Points, in no order, along strands that fork, close into loops and pass close to each other.
In the rows, zero is written as 128.
Two points are linked if the straight distance between their rows is under 33.1.
Bobo: [135  93 103 127 182 112 110 107  85]
Kugon: [139 117 148 145 105 138 121 219 134]
Nif: [131 119 105 109 111 142 134 132 118]
Fati: [122 173  96 100  44 123 138 130 140]
lom: [132 159  74 110  89 113 130 156 112]
daki: [123 158 204 173 198 133 140  96 185]
Memeb: [120 172 102  95  38 125 140 111 139]
zinog: [124 169  97  90  44 110 134  77 125]
Muvu: [126 116 181 159 130 136 119 206 146]
zufa: [111 109 153 148 164 139 123 136 136]
Rar: [113 135 170 172 204 121 115 147 152]
tetot: [140 144  68 117 116 112 124 156  95]
lomub: [126 169  88  97  56 100 130  86 118]
Podu: [132 117 135 137 111 142 126 199 132]
bubu: [110 122 175 168 186 130 117 151 153]
mitoz: [133 114 167 158 121 132 116 222 140]
rediz: [111 117 185 158 154 145 126 148 161]
suv: [130 114 147 137 110 147 130 189 141]
dalop: [111 125 204 162 157 143 128 140 174]
Vig: [141 132  67 115 131 113 121 149  88]
Nusul: [121 109 131 131 131 147 128 159 128]
nes: [110  95 156 137 175 138 127  89 130]
paz: [168 123  93  90  91  96 126  41 101]
Zode: [106 120 190 161 172 142 131 120 168]
ver: [133 149  91 107  82 128 139 150 124]
rozav: [127 109 163 148 126 144 123 192 144]
mif: [131 163  84  99  64 103 127  99 114]
rore: [116 142 211 169 169 140 135 126 181]
sizo: [117  99 136 139 163 139 121 133 125]
tev: [111 112 148 156 184 129 114 146 131]
kobu: [161 137  83  91  85  88 124  57  97]
maf: [136 159 107 110  54 138 138 174 141]
furol: [129 143 108  98  68 144 142 118 129]
zela: [108 109 161 153 177 136 124 120 144]
Kop: [119 153 191 175 203 125 128 122 171]
Fizaf: [113 135 190 163 200 133 135  85 165]
tilo: [109 110 172 154 185 135 124 105 148]
Siko: [132 155  89  98  76 119 137 118 115]
vumib: [128 167 106 104  46 132 142 149 142]
ligu: [138 149 105 124  79 129 131 203 128]
midu: [112 119 177 164 168 132 120 160 155]
Bozuk: [109 131 191 161 189 134 130  99 168]
vige: [115 140 181 171 204 126 123 127 162]
temot: [146 136  90  94  83 118 135  80 106]
zem: [138 115  81 118 147 120 117 145  89]
Rula: [121  95 136 133 170 136 122 110 113]
pagid: [138 144 112 118  69 140 135 183 135]
sab: [135 127 116 129 108 138 127 196 123]
Salod: [134 150 100  89  59 121 139  71 120]
ros: [123 109 141 134 122 149 127 170 137]
Pep: [137 140 100  94  78 129 140  86 117]
kas: [108 103 172 145 182 140 127  88 142]
dep: [144 121  82 109 125 117 127 113  93]
gok: [116 104 129 148 190 125 113 141 115]
Retu: [118 153 195 170 202 132 142  84 178]
ribir: [150 142  89  91  82  99 127  63 100]
runar: [132 126 111 120 107 140 133 175 122]
Doras: [118  83 155 130 170 135 125  68 120]
Zifo: [128 157 102  94  55 130 139 102 129]
Gesun: [131 140 105 105  77 138 141 135 129]
raz: [135  92 113 123 168 123 118 100  92]
sabo: [168 113 103  88  91 108 132  38 100]
Buvov: [125 108 117 121 130 143 131 142 118]
Ses: [138 139  81 101  92 117 131 111 104]
Tonus: [132  81 135 124 167 129 122  72 104]
Ruli: [130 128 100 113 105 140 138 149 118]
mefas: [140 110  87 115 142 120 125 124  91]
Gug: [129  93 114 137 193 116 109 123  92]
gilu: [136 157  88 118  77 123 129 182 124]
firav: [127  89 130 128 169 130 123  97 109]
madov: [154 117 101  92  99 120 133  59 101]
mese: [120 100 119 143 199 118 106 132 101]
zedor: [138 148  76 115 104 117 126 177 109]
vitis: [116 148 209 169 181 137 137 114 184]
bes: [138 131  80 109 113 121 132 125 100]

A fork is a point with three links, a tip a point with one. Leave the first point through the second and follow the links. Name the first fork or tip that comes.
firav; Tonus | zufa
Nusul; Buvov | Podu
vitis; daki | dalop
zufa; tev | firav
Ruli; Nif | suv
ribir; kobu | madov
rediz; midu | Kop
vumib; maf | gilu

How many points has the smallest loop of links through each point below? Write none if it is on no loop.
Zode | 8
firav | 10
rozav | 6
Nif | 9
Zifo | none

Name the points in between on the shortest way along the links from the first point to the second, in order.
tetot; furol | zedor lom ver Gesun
tev; Gug | gok mese
Rula; Doras | firav Tonus
Kop; dalop | vige Rar bubu midu rediz
